Each row is a point on a tangle of strands that fork, close into loops and nearly touch. The rows are in no order.
(in the rows, 128 means zero)
Two points are linked if the straight distance between their rows is under 102. Some points are linked to none.
Q906: [ 89  86 114 133 113 101  95 111 186  60 126 163  94 119 152 139 132 202
 168 148 135 127 122 157]
Q160: [ 90 124 130  66 191  81 115 127 135 137 132  87 139 113 143 101 123  89
 152 160  98  88 190 148]
Q331: [132 134 100 144 162 147 115 148 147 145  89 134 158 107 129 145  89 179
 104 153 143 107 136 142]
Q757: [ 95 166 107 137 134 101 130 201 163 146 107 103 141 187 113  86 175 149
 145 101  95 158 105 114]
Q161: [ 98 132 126 167 195 108  81 155 125 150 145 150 139 115 132 135  87 115
 130 192 127  85 177 144]
Q341: [152 113 141 102 203 120 124 121  84 122 149 129 115 114  86 130 132  60
 158 119 120  89 190 107]
Q698: [115 154  99 135  95 120 130 135 134 144 103  80 155 157 176 103 117 170
 120 124 103 170  91 131]
Q799: [145 111 118 149 169 115 143 100  71 124 193 127 129 118 134 142 140  76
 144 146 112 130 148 124]
Q881: [180 108 162 189 123 135 130 146  62 139 179 122 141 112 113 127 134  81
  94 125 157  96 139  98]
Q390: [124 173 110 147  85 159 147 116 143 179  84 170 127 160  98 136 127 113
 134 124 157 183  99 134]
Q365: [119 100 128 128 139 127 100 129 159  53 163 133  61 132 126 147 111 184
 129 126 105 121  86 103]
Q111: [168 101 131 139  87 140 139  67  86  93 143 105 122 105 157 141  75 136
 111 134 147 150  95 111]
Q464: [175  75 137 113 190 123 136 148 102 121 110 146 133 115  89 145 124  81
 174 102 100  95 162 118]
Q321: [102 158  98  81 168 144 129 130 182 136 100 159 102 133  89 141 165 148
 140 134 127 126 136 132]
Q383: [134 152 171  93 116 137 155 167 121 182 106  96 139 139 103 106 171  71
 123  70 124 137 139 133]
Q560: [110 100  60  82 146  88 144 107 170  77  68 158 143 119 136 141 172 145
 190 142 105 140 152 145]
Q961: [123 120 120 130 147 132 121 124 135 128 155 152  98 147 135 138 105 134
 130 132  87 141  98 127]
Q601: [ 98 196 122 142 130 159  90 109 113 179 156 130 140 134 170 120  84 172
  69 191 160 131 135 138]
Q455: [119 157  83  99 145 117 184 105  93 140 140  88 141 126 138 119 198  82
 138 123 107 154 136 118]
Q923: [157  96 104 162  90 161 139  94 130 110  98 175 125 118 134 158  67 136
 138 139 155 148  89 125]
Q722: [135 106 156 143  92 130 124 182 172 130  61 185 131 143  92 130 145 120
 185  96 126 140 122 144]
Q122: [142 120 128 127 117 159 112 131 155  79 171 141  47 143 100 139 125 175
 110  98 122 132  67  75]
Q638: [133 169 104 144 108 133 143 176 149 135  94 115 123 173  94 120 156 131
 130  92 110 165  88 102]
Q419: [133  99 115 131 149  99 124 161 139  91 125  89 154 109 149 133 127 175
 120 129 107  99 142 133]
Q677: [144 111 184 153 134 124 120 196 105 142 154  81 139 133 126 108 116 133
  56 103 128  77 126  85]
Q107: [146 105 104 148  86 137 159  73 114 127  85 138 146 131 155 154  54 137
 148 143 134 175  98 154]
Q311: [127 127 132 125 100 156 117  98 153 162  84 187 134 101 109 158 108 131
 141 143 180 144 145 176]
Q561: [111 139  76 147 193 117 104 110  96 125 149 141 132 133 168 151  47 139
 134 200  97 119 141 138]
Q990: [107 139 130 168  66 108 108 151 167 133  81 150 148 159 142  95 133 176
 158 123 143 178 103 147]
Q13: [154 134 153 172 151 154 114 191  94 164 142 107 150 120 106 123  95 129
  46 126 152  81 135  79]
Q875: [154 109  86 143  79 139 163 131 159  44  78 127 114 102  97 165 151 185
 154 111 185 123 118 122]
Q918: [107 126  61  93 116 106 152  93 149  94  74 135 152 104 132 148 195 136
 165 143 154 146 158 157]
Q819: [149 107 126 143 133 134 128 181 157 142  63 150 170 116 106 139 106 159
 129 113 149  95 141 144]
Q855: [150  85 157 182  78 132 119 181 153 147  64 153 175 120 137 122 113 150
 119 112 161 113 126 144]
Q846: [141 160 110 127 111 153 132  90 131  89 185 146  50 154  98 139 144 134
 128 114 112 157  67  90]
Q43: [110 174 100 119 115 122 135 143 135 127 142  64 145 133 159 114 180 165
  96 120 128 132 119 119]
Q964: [105 156  52 133 116 120 146  81 115 117 126 124 152 133 192 140 135 160
 154 184 114 172 118 158]
Q594: [110 126 138 181  55 100 108 133 148  82 165 131 134 105 166 131 180 193
 115 157 168 128 119 152]
Q679: [147 104 193 129  44 153 112 142 161 120  86 153 110 111 120 136 127 132
 118  84 196 118 123 135]
Q330: [ 72 184  64 111 187 108 130 138 115 137 163 132 136 134 157 119 199 145
 108 197 116 104 182 114]
Q758: [116 134 110 114 148 112 132 187 170 150  93 111 140 176 118  93 125 131
 163 107  56 136 109 127]
Q932: [126 124 146  38 196 138 119  62 116 118 117 125 105 118  88 135  62  81
 147 130 111 107 168 129]
Q323: [111  97 127  88 152 109 123 180 189 143 121 124 134 150 123  86 108 109
 187 115  42 115 129 148]
Q201: [155 131 122 101 102 171 146 110 136 159  43 150 141 101  95 155 104 115
 137 110 184 145 140 155]
Q214: [114 146 146 165  89 124 127 178 125 171 141  80 153 158 176  79 127 149
  61 104 104 140  87 110]
Q130: [114  84 112  77 138  70 148  87 124  74 105  97 151  96 170 132 158 112
 169 136 105 128 162 162]
Q463: [157 115 150 161 133 133 131 158 102  82 183 142 110 109  74 153 179 121
 111 117 149  83 143  96]
Q489: [ 85 146 127 154 177  80 130 141 108 167 193 135 127 128 148 120 189  82
 130 172 117 104 172 131]
Q833: [190  84 176 137 155 171 130 157  99 167 124 172 119 147 107 117  51  79
 127  90  91  96 111  89]
Q125: [132  98  95 156  96 119 144 135 168  48 107 170 127 103  99 173 174 182
 165 140 173 106 136 149]
Q958: [155  87 192 157  42 133 122 169 135 143  73 146 145 117 141 115 137 105
 117  85 164 123 116 133]
Q52: [114 157 120 144  94 127 158 136 107 164 132  79 149 171 166  95 115 118
 100 107  94 174  80 118]
Q836: [123 127 107 172 135  88 142 146  80 125 175  59 168 115 188 116 166 128
  98 154 110 111 142 133]
Q411: [118  94 159 133 120 109 125 160 169 143 137 159 118 173 124 103  96  90
 191 113  39 142 109 150]
Q609: [ 95  99 146  86 160  84 109  82 140 114 146 148 122 111 143 130 124  83
 165 165  99 124 166 166]
Q600: [132 121  94 140 132 114 149 152 151  35 162 140 100 131  92 157 201 175
 131 128 131  96 109  97]
Q173: [118 122 108 163 186  99 141 132  86 130 203 142 112 128 121 141 193  70
 143 158 104 109 158 102]
Q307: [134 110  99 167 135 101 167 135  91 157 124 101 168 131 159 125 133  90
 155 126  94 161 131 147]
Q641: [147 141  93 118 140 135 177 130  98 138 107 111 152 112  98 137 202  84
 146 104 135 136 149 118]
Q359: [173  73 165 131 145 112 124 170 109  70 153 118 108 136  99 133 162 119
 142  69  97  93 125  90]
Q446: [122 169  99 185  62 153 139 115 151 156  86 190 125 187 116 120 105 132
 141 153 162 204  72 121]
Q454: [ 96 144 137 183  54 109  98 152 155 138 117 138 156 132 160  86 171 201
 136 125 159 152 118 144]
Q159: [142 113 156 177 114 131 153 140  91 180 159 158 135 148 122 129 134  59
 139 121  99 149 118 137]
Q288: [145 117  82 211 102 108 139 146 131  96 152 172 131 137 122 160 172 130
 163 146 112 159 103 126]
Q488: [121 116  96 114  76 134 141  70 163  40 123 130  59 120 134 147 148 152
 166 123 156 165 100 133]
Q92: [109 184  89 105 147 172 126 151 174 178  88 141 132 155 103 124 120 169
 112 119 135 149 104 124]
Q491: [179  96 144 140 148 192 147 118 106 179  95 193 135 158 106 133  35  92
 111 116 119 121  99 102]
Q999: [123 157 151 133  45 181 123 126 168 155  99 131 105 132 131 116 114 156
  67 111 203 138  86 117]
Q167: [119 129 113 159 138 117 146 133 109 196 125 112 178 122 167 119 120 106
 137 153 112 134 148 176]
Q248: [137 143 128 185  80 124 111 119 126  73 176 141 124  87 128 152 157 163
 100 175 188 100 128 140]
Q391: [134 166 103 143 112 160 140  75 102 141 152 151 126 110 121 154 130 117
 111 159 163 154 118 136]
Q53: [115 160 124 154  68 177 137 123 163 171  68 178 137 181 133 103  67 135
 103 134 159 176  61 113]
Q45: [187 117 118  93 171 148 128 109  92 102 122  94 120 113  96 140  87 137
 112  97 144 107 129  85]
Q847: [124 195  91 140 181 167 131 150  96 173 151 107 143 126 112 140 132 139
  65 161 151 106 141  95]
Q278: [178  85 184 112 169 130 130 141  95 139 169 142 105 150 112 115 103  63
 165  81  62 102 146 104]
Q636: [154 125 115  63 185 145 119  76 115  98 113 129 113 108  93 147  92 126
 136 119 143 114 145 110]
Q630: [108 174 114 144 107 144  96 125 132 146 152 127 130 118 156 128 137 187
  88 167 162 124 126 137]
Q250: [ 86 129 159 133 154  87  97 146 145  98 151 164 140  98  96 149 190 129
 121 160 171  61 202 148]
Q421: [ 99 166 119 105 202 107 125  73  60 134 177  98 121 136 144 130  88  81
 118 175 107 114 165 111]
Q466: [117 148 152 123 148 131  85 162 131 134 115 100 140 103 118 134  83 168
  61 139 174  76 151 120]
Q860: [103 102 134  81 190  93 136  94 125 119 164 152 113 148 127 121 111  65
 186 162  46 120 154 144]
Q532: [109 167 113 112 178 119 143 110  74 166 172  73 127 131 153 120 134  94
 102 158 113 127 153 119]
Q451: [149 101 128 161 153 135 123  92  88 134 163 156 126 131 139 154  51 113
 115 169 113 134 108 123]
Q198: [147  85 103 175  56 120 146 141 163  47  81 146  93 132 116 151 134 164
 173 112 158 145 105 125]
Q143: [112 128 122  65 144 111 139  97 118 144  94  55 167 112 177 108  98 124
 124 132 105 131 147 165]
Q31: [ 83 117 125 118 145 106  73 127 189  77 134 186 116 106 131 131 139 195
 149 167 151  96 160 159]
Q347: [168 156  82 139 133 160 159  76  72 127 161 101 130 115 129 144 116 119
 111 144 139 144 104 100]
Q68: [163  93 137 136 171 145 154 161 101 176 134 127 137 146 124 110  63  90
 129 113  68 121 109 107]
Q797: [113 144 135 100 139 104 143 145 111 118 146  34 148 128 161 100 167 136
  96  98 104 126 128 119]
Q693: [163 168  86 160 167 162 150 131  72 155 171 105 134 117 105 144 129 113
  87 148 147 118 117  85]
Q801: [121 101 211 109  94 104 107 175 164 111 125 131 103 138 113 124 178 116
 150  73 113 115 133 145]
Q812: [106 111 175 141 121 104  95 156 164  72 163 179 106 104  87 160 192 136
 127 137 162  83 164 146]
Q897: [152  94 184 111 132 133 139 157 126 146 133 158  97 164 101 107 101  67
 178  87  42 134 110 123]
Q137: [ 90 187 132  93 151 134 140 104 107 188 165  84 137 128 147 112 167  84
  95 146 142 139 162 140]
Q293: [170 130  66 206 109 140 159 158 102 108 131 147 148 122  99 156 159 138
 133 136 134 130  99 102]
Q658: [130 106 157 127 117 134 118 117 143 163 111 161 140 138 131 126  95 103
 151 130 115 144 132 169]
Q935: [126 130 151 135  76 190 121 146 170 148  68 166 120 171 135 103  68 140
  72  91 159 139  54  90]
Q557: [148 110  95  95 141 145 144  89 135 128  47 146 150  88 112 169  93 129
 163 131 166 140 147 163]
Q237: [178  89 165  94 142 149 127 101  93 111 124 106 110 128 125 119  58 118
 124  91 116 122 112 106]
Q596: [157 144 131 173 112 150 107 116 107 111 163 150 117  91 102 155 117 134
  81 164 191 107 130 108]
Q934: [ 97 159 158 146 159 128  97 127  97 183 187 112 126 143 165 110  72 120
  70 174 107 118 132 127]
Q991: [111 120  61  75 175 117 138  81 146  98  89 136 137 115 156 143 122 149
 167 165  91 134 141 143]
Q746: [124 135 136 178 121 118 139 182 132 163 164 113 123 163 143 101 146 126
  87 111  88 124  97 102]
Q780: [108  92 102 114 122  65 132 129 148  72 106 112 166 106 168 118 183 157
 169 138 108 123 160 156]
Q879: [ 80 135 152 167  51 105  89 116 165 112 170 148 112 131 173  98 176 196
 135 145 161 158 112 157]
Q955: [176 145 136 185 124 147 112  91  55 122 186 135 123  92 108 137 113  92
  91 153 180 104 138  98]
Q541: [130 117 169 109 142 105 133 186 106 150 144  41 149 127 136  95 138 124
  82  88 103  96 133 111]
Q372: [ 92 138 134  92  98 120 115 146 202 103  67 130 125 143 114 107 158 193
 154  97 153 138 132 147]
Q530: [128 102 142 144 125 126 102 159 185 125  98 210 124 119  88 152 152 139
 177 118 134 116 148 163]
Q54: [117 157 103 152 129 114 164 118  66 176 166  67 169 122 178 115 150  97
 100 154 120 148 137 137]
Q472: [107 137 128  82 153 137 103 105 177 122 108 152 112 107 112 138 120 161
 131 145 150 117 150 151]
Q581: [113 121 133 151 187 104  85 132 110 139 156 138 132 134 153 129  29 117
 126 187  92  94 148 136]
Q673: [126 173 127  87 136 146 145  85 108 125 186 104  96 130 111 128 183 102
 100 114 131 148 119 103]
Q943: [ 87 124  91  83 186  81 134 120 123 133 126  91 162 122 185 102 130 120
 149 177  68 109 173 156]
Q784: [162 120 188 139 130 169  93 155 101 158 127 139 132 115 100 118  82 100
  46 107 175  74 134  84]
Q861: [120 129  74 140 118 112 154 145 166  62 116 157 141 131 106 154 207 173
 153 133 141 118 129 120]
Q203: [107 105  91 147  92  81 116 116 159  64 126 131 133 118 169 133 169 178
 173 135 129 147 115 155]
Q987: [122 130 133 110 187 132 145 159 119 195 149  96 129 150 132 101  82  94
 132 131  68 113 125 124]
Q501: [126 123 100  94 112 120 142  76 145  43 141 147  73 111 111 156 195 126
 159 123 147 137 121 114]
Q643: [123 139 140 152 158 147  86 182 149 168 104 148 162 118 127 127  68 179
  74 160 154  81 146 130]
Q721: [164  59 169 146 117 126 106 158 138 123  99 199 135  96  98 158 131  99
 175 119 136 110 158 165]
Q4: [114 111 114 125 145  99 127 128 142 110 143 149 126 117 125 142 182 120
 146 132 117 124 141 143]
Q738: [ 87 136  92 149 138 108 112 141 169 104 115 190 168 123 131 121 200 201
 166 161 143 112 162 156]
Q772: [104 121 127  97 175 117 108  88 140 116 154 144 110 135 138 142  81 125
 145 163  88 130 133 142]
Q996: [ 91 172 145 131 126 155  98 108 139 209 145 153 143 153 167 111  58 161
  77 179 120 140 121 159]
Q253: [135 121 127 107 107 116 150  51  86 103 160  82 130 114 158 140 117 114
 121 135 132 160 114 147]
Q215: [127 117  84  92 148 136 135 106 165 107  70 137 131 109 127 149 109 153
 159 134 130 133 124 148]
Q671: [ 97 154 144 160 115 131 119 104 110 169 195 127 125 144 166 123 120 117
  98 164 113 147 114 139]
Q207: [100 139 170 127  94 153 109 104 152 173 132 146 131 140 168 104  68 156
  68 149 152 136 102 144]
Q981: [155  87 229 125  97 132 108  82  85 112 190 156  84 124 122 135 104  72
 123 110 140 130 137 121]
Q402: [143 118 192 128  82 120 133 165 132  99 148 127 100 123  95 142 209 104
 134  71 137 118 131 118]
Q957: [101 110 172  94  84 102  99 150 195 118  86 133 109 129 123 103 162 147
 167  85 133 126 133 161]
Q755: [162 154 151 132 112 169 143 137 104 166 149 133 104 134  89 131 161  88
 103  95 148 138 114 101]
Q362: [135 141 157  58 165 132 137 104 100 160 101  78 147  91 108 127 118  85
 117 115 160 109 187 141]
Q300: [181 147 122 137  95 157 179 122  85 144  97 139 140 129  86 140 188  64
 164  86 153 162 137 109]
Q84: [106 132 122  64 203 101 107  96 103 113 116  94 128 116 121 122  83  83
 139 149 111  93 181 128]
Q786: [ 91 126 151  83 121 109  96 136 186 129 135 103 114 163 171  80 102 175
 138 117  66 135  96 147]
Q876: [ 99 165 149  94 189 105 118 117  91 159 133  81 140  97 110 131 119  70
 102 141 158  89 204 127]
Q279: [153 103 131 160 171 157 125 125  97 169 123 171 142 134 127 137  22 102
 112 161 108 111 113 118]
Q844: [191 136 110 157 120 158 153 120  83 124 155 139 115 121  80 145 178  88
 143 100 145 132 127  97]
Q309: [ 89 171 126  55 155 126 146 100 117 184 113  71 156 123 152 106 140 110
 111 139 120 130 161 167]
Q678: [131 168  83 141 123 181 131 129 156 159  92 172 120 136  94 154 112 152
 111 137 154 156  94 123]
Q441: [161 112 136 152 126 122 168 102  65 156 153 110 142 129 129 134 137  70
 149 112 115 153 129 123]
Q813: [ 95 169 146  82 181 129 109 142 131 171 127 105 135 117 107 117 138 114
  97 136 138  95 172 140]
Q353: [119 175 104  89 166 174 150 122 149 196  88 144 135 147 100 128  87 123
 127 124 113 145 114 142]
Q39: [164 149 107 108 153 186 155 117 115 169 117 151 102 169  79 126  86 110
 119  93 103 158  84  75]
Q903: [129  82 134 186  91 109 111 170 169 127 106 186 128 145 127 135 124 128
 165 117 104 145 106 146]
Q888: [ 87 125 110  84 163  86 132 153 157 131 109  75 166 133 174  80 164 144
 152 132  78 112 160 149]
Q618: [144 120 147 105 134 112 144  74  68 104 192  60 109 128 161 116 121 116
 109 118 101 146 110 102]
Q28: [118 108  98 154 159 105 141 127 133 121 164 150 111 160 136 132 132 116
 172 140  52 149 105 128]
Q292: [147 140 169 119  82 180 140 125 122 175 115 143 111 153 113 118 108 102
  86  83 150 143  94 102]
Q805: [156  98 127 150  40 109 150 142 126  71  74  83 113 146 141 118 114 132
 143  84 146 173  86  96]
Q917: [141 155 111 124 127 142 147 133 112 138 113  98 154 105 109 144 164 128
 109 121 163 128 133 123]
Q487: [ 80 155 104 120 193  88 136 158 125 141 166 138 137 126 120 118 201 103
 120 170 122  74 191 116]
Q452: [ 86 143 116 149 145 118  97 173 189 129 120 173 141 141 114 112 171 199
 147 134 119 107 139 141]
Q951: [ 90 102 130 112  97  82 101 126 178  80 135 105  94 164 170  97 118 179
 162 112  78 161  84 138]
Q511: [142  93 137 196  93  95 132 182 128 127 131 137 141 148 132 123 148 114
 151 104  89 142 104 128]
Q608: [143 106 115 192 103  98 148 161 102 115 161  90 159 127 160 121 160 131
 118 124  97 136 107 124]
Q263: [ 75 108 121  94 157  68 116 146 158  96 114 117 179 113 161  83 187 185
 154 151 102  92 183 157]
Q896: [139 146  92 126  89 163 143  72 136 124  95 157 120 103 116 162 127 138
 140 149 186 169 113 154]
Q301: [126 141 123  90 147 133 139 113 117 145  99 109 155  89 122 145 165 102
 124 135 163 119 175 157]
Q462: [149 101 216  89  94 142 137 115 129 135 137 165  82 161 116 130 107  71
 168  79  78 143 116 130]
Q27: [163 104 193 133 151 126  86  85  74  95 207 157  81 137  95 136 107  78
 138 110 131 118 151  98]
Q138: [120 128 156 118  74 157 104 116 153 135 103 110 123 117 159 111  81 174
  57 124 182 131  98 120]
Q370: [149 108 186  74 153 152 120 124 120 150 134 124 102 151 105 106  51 101
 119  98  90 110 112 110]
Q946: [125 112  94 179  75 112 133 116 144  73 153 145  99 127 143 151 151 156
 157 151 123 156  92 133]
Q880: [144 124 182 107  84 188 122 160 166 156  61 154 102 153 105 111  91 125
  94  68 150 127  86  99]
Q225: [123 115 125  86 152 100 160 134 118 164  99  68 176 119 156 102 127  87
 157 127  90 124 155 157]
Q335: [141 145 135  91 147 147 154 168 139 169  73 127 135 134  85 125 158  82
 160  82 108 123 147 130]
Q504: [136  95 131 147  49 148 121 112 159 107  64 142 130  88 142 140  92 170
 127 124 211 138 122 160]
Q470: [ 90 149  97 145 118 122 111 152 180 138  65 158 162 155 128  88 125 207
 174 130 118 163 115 146]
Q907: [149 150 103  99 186 164 160 145 121 193  93 148 135 130  78 140 122  84
 144 115 119 125 144 131]
Q674: [114 126 102 162 177 101 118 148 126 123 144 150 152 108 134 148 151 124
 138 176 123 100 173 143]
Q351: [115 195 114 103 161 162 132 143 108 185 127  59 146 117 144 114 121 155
  51 138 154 119 133 112]
Q562: [108 108 115 110  92 109 137  92 156  64 128 114  81 147 149 132 124 154
 164 106 103 174  87 124]
Q762: [160  95 142 155 102 150 127 120 117 148 105 173 139 116 120 147  85 106
 128 126 142 137 117 132]
Q580: [147 117 167 153 162 122 132 145  66 166 176 109 129 121 121 121 107  64
 110 129 126  95 154 113]
Q890: [150 128 161  93 192 109 100  73  77  96 182 136  87 130  88 133 128  57
 145 107 126  96 176  92]
Q578: [126 130  88 135 129 122 143  88 141  86 152 173 100 120 106 165 192 112
 161 149 126 146 122 127]
Q69: [ 99 124 152 115 126 112  97 164 162 157 135  96 144 140 168  82 116 167
 109 118  94 123 119 141]
Q631: [119 155  81 167 140 132 138 137 120 181 112 143 182 113 147 127 147 140
 134 171 145 146 149 168]
Q977: [155 140 108 130 136 148 155 152 118 130 118 126 109 166  93 124 124 115
 136  82  88 159  77  79]
Q386: [110 176  38 141 131 132 149  98 121 154  97 129 179 127 163 135 162 138
 145 173 139 171 139 159]
Q44: [185  72 195 127 157 129  98 161  91 101 166 132  94 135 105 123 104 103
 133  79  97  82 137  83]
Q87: [110 124 149 103 146 111  79 113 140  63 182 110  70 122 127 136 123 154
  97 130 126 105 117  95]
Q535: [143 130  91 154  79 131 151 123 128 128  72 128 155 136 133 136 110 129
 148 122 138 179 100 140]
Q412: [133 128 133 114 189 119 127  42  51 115 194 111 107 154 123 139  52  91
 127 156  95 120 144  98]
Q38: [ 83 185  93 110 164 112 138 148 119 156 153  82 146 141 169 102 197 149
  99 152 110 122 147 125]
Q272: [103 161  58 120 125 144 132 105 132 120 112 105 142 160 189 132 100 186
 131 152 102 173  91 147]
Q837: [103 113 146 150 125 101  72 111 160  82 163 177 114  92 121 167 154 151
 139 174 175 106 157 160]
Q800: [143  98 172 113 145 129 109 139 143 140 108 160 129 103 108 146 109  99
 153 124 129 103 164 155]
Q242: [139 141 127  89  64 147 149 130 162 107  21  98 111 149 121 115  84 146
 138  75 171 165  94 123]
Q992: [115 146 103  80 138 133 147  77 128  89 168 115  75 148 113 131 168 118
 136 113 102 165  93  94]
Q116: [150 108 213  98  91 156 132  69 106 120 154 181  70 142 107 148 115  81
 152  91 138 143 122 126]
Q614: [119 159 126 120 156 114 105 138 107  96 129  77 159 103 135 143 123 167
  77 149 163  87 164 119]
Q64: [130 136 134 167  67 150 116 150 163 112 126 159 102 129 103 145 149 161
 109 120 163 133  96 117]
Q781: [151 122 138 151  95 124 148 163 130  68 166 131 108 121  85 150 209 144
 125  91 143 104 117 101]
Q403: [132 108 134 166  35 117 139 146 160  78  84 111 110 137 136 123 140 162
 149  96 179 161 101 122]
Q254: [161  73 161  91 181 124 127 168 122 130 128 117 113 128  96 115  92  94
 164  96  58  90 139 115]
Q563: [137 103 111 130  75 128 138 125 158  83  58 120 140  88 123 157 139 176
 147 117 193 125 139 157]
Q482: [166  89 151 117  61 139 141 118 112  91  97  78 119 125 138 121 103 125
 124  65 146 147  95 109]
Q178: [117 170 131 131  51 157 126 121 160 108 128 114  84 132 118 126 151 157
  97 101 177 150  85 111]
Q553: [123 105 111  95 127  80 161 116 110 112 101  61 166 108 154 116 171  94
 155 106 102 130 152 146]
Q60: [148 132  62 184 108 127 152 163 123 119  94 115 171 130 132 141 131 166
 135 133 124 148  98 121]
Q427: [107 131  79 152 116 108 134 121 166 114  76 175 170 110 117 137 195 153
 191 146 159 144 157 169]
Q814: [144 118 171 117  52 141 125  83 103 119 121 104 122  88 152 133 111 119
  91 115 200 146 119 143]
Q36: [133  85 137 106 176 110 137 110 128 116 159 168  93 153 112 136 126  80
 187 123  55 136 118 121]
Q90: [ 91 166 117 112 151 130 116 163 185 127 134 135 111 146 105 124 181 177
 115 117 120 120 123 123]
Q624: [162  88 149 117  60 160 128  81 126 105  79 131 116  82 136 153  73 135
 113 115 204 136 126 139]
Q444: [122 154 151 114 132 149 124 158 148 174 113 116 144 118 106 124 151 137
  90 110 152 113 138 140]
Q227: [110 138 172 170 148 110 103 159 101 164 193 104 126 125 144 119 110 100
  77 143 121 102 141 118]
Q338: [119 140 142 106 154 127 113 196 157 163  98  82 166 131 144  83  95 179
  97 114 109  97 134 137]
Q132: [139 129 123 190 144 124 148 160  95 169 193 138 129 141 130 126 150  93
 114 133  97 131 114 109]
Q941: [104 165 105  93 147 107 158  89  97 121 194  96 114 124 140 124 218  77
 110 143 115 143 143 109]
Q204: [105 151 118 104 184 129 127 181 148 197 121  82 152 147 147  82  97 143
 117 139  79 103 135 136]
Q21: [ 78 145 118  99 127 107 101 139 191 130  82 127 155 139 144  70 152 198
 169 113 113 143 139 160]
Q22: [144 143 132 125 149 127 122  53  52  95 216  83 104 134 152 128  73 116
  97 147 121 139 120  88]
Q730: [139 110 134 169 110 152  98 150 169 127 121 210 112 113  91 163 137 150
 133 143 155 122 121 136]
Q404: [133 133 164  97 172 137 105 118 109 142 159 127 102 135  98 125  86  98
 105 121 110 112 139 110]
Q158: [109 142 150 138 120 113  92 104 114 123 173 104 129 111 163 133 125 140
  86 162 148 133 137 143]
Q23: [172  85 144 140  58 164 131  61  99  85 123 130 105  92 154 140  53 142
  97 135 197 123  99 113]
Q700: [165  94 180  98  93 134 126  97  97 117 119  97 121  98 141 124  96 109
 111  89 154 126 129 123]
Q632: [139 167 107 120 143 143 130 110  87 127 139  60 149 106 151 131 116 151
  67 151 145 123 127 113]

A fork is a point with three links, a tip a point with one. Leave the first point through the second and follow the links. Name the first fork or tip that comes.
Q643, Q466 => Q215
Q501, Q488 => Q451
Q158, Q671 => Q781
Q402, Q801 => Q530
Q351, Q632 => Q679
Q784, Q13 => Q441
Q383, Q335 => Q641
Q68, Q987 => Q561
Q800, Q658 => Q203

How many points has the smallest loop of links through each point below? Write 0 if it is on no loop.
Q819 => 0
Q738 => 10
Q535 => 27
Q964 => 13
Q36 => 6
Q814 => 10
Q27 => 10
Q813 => 6
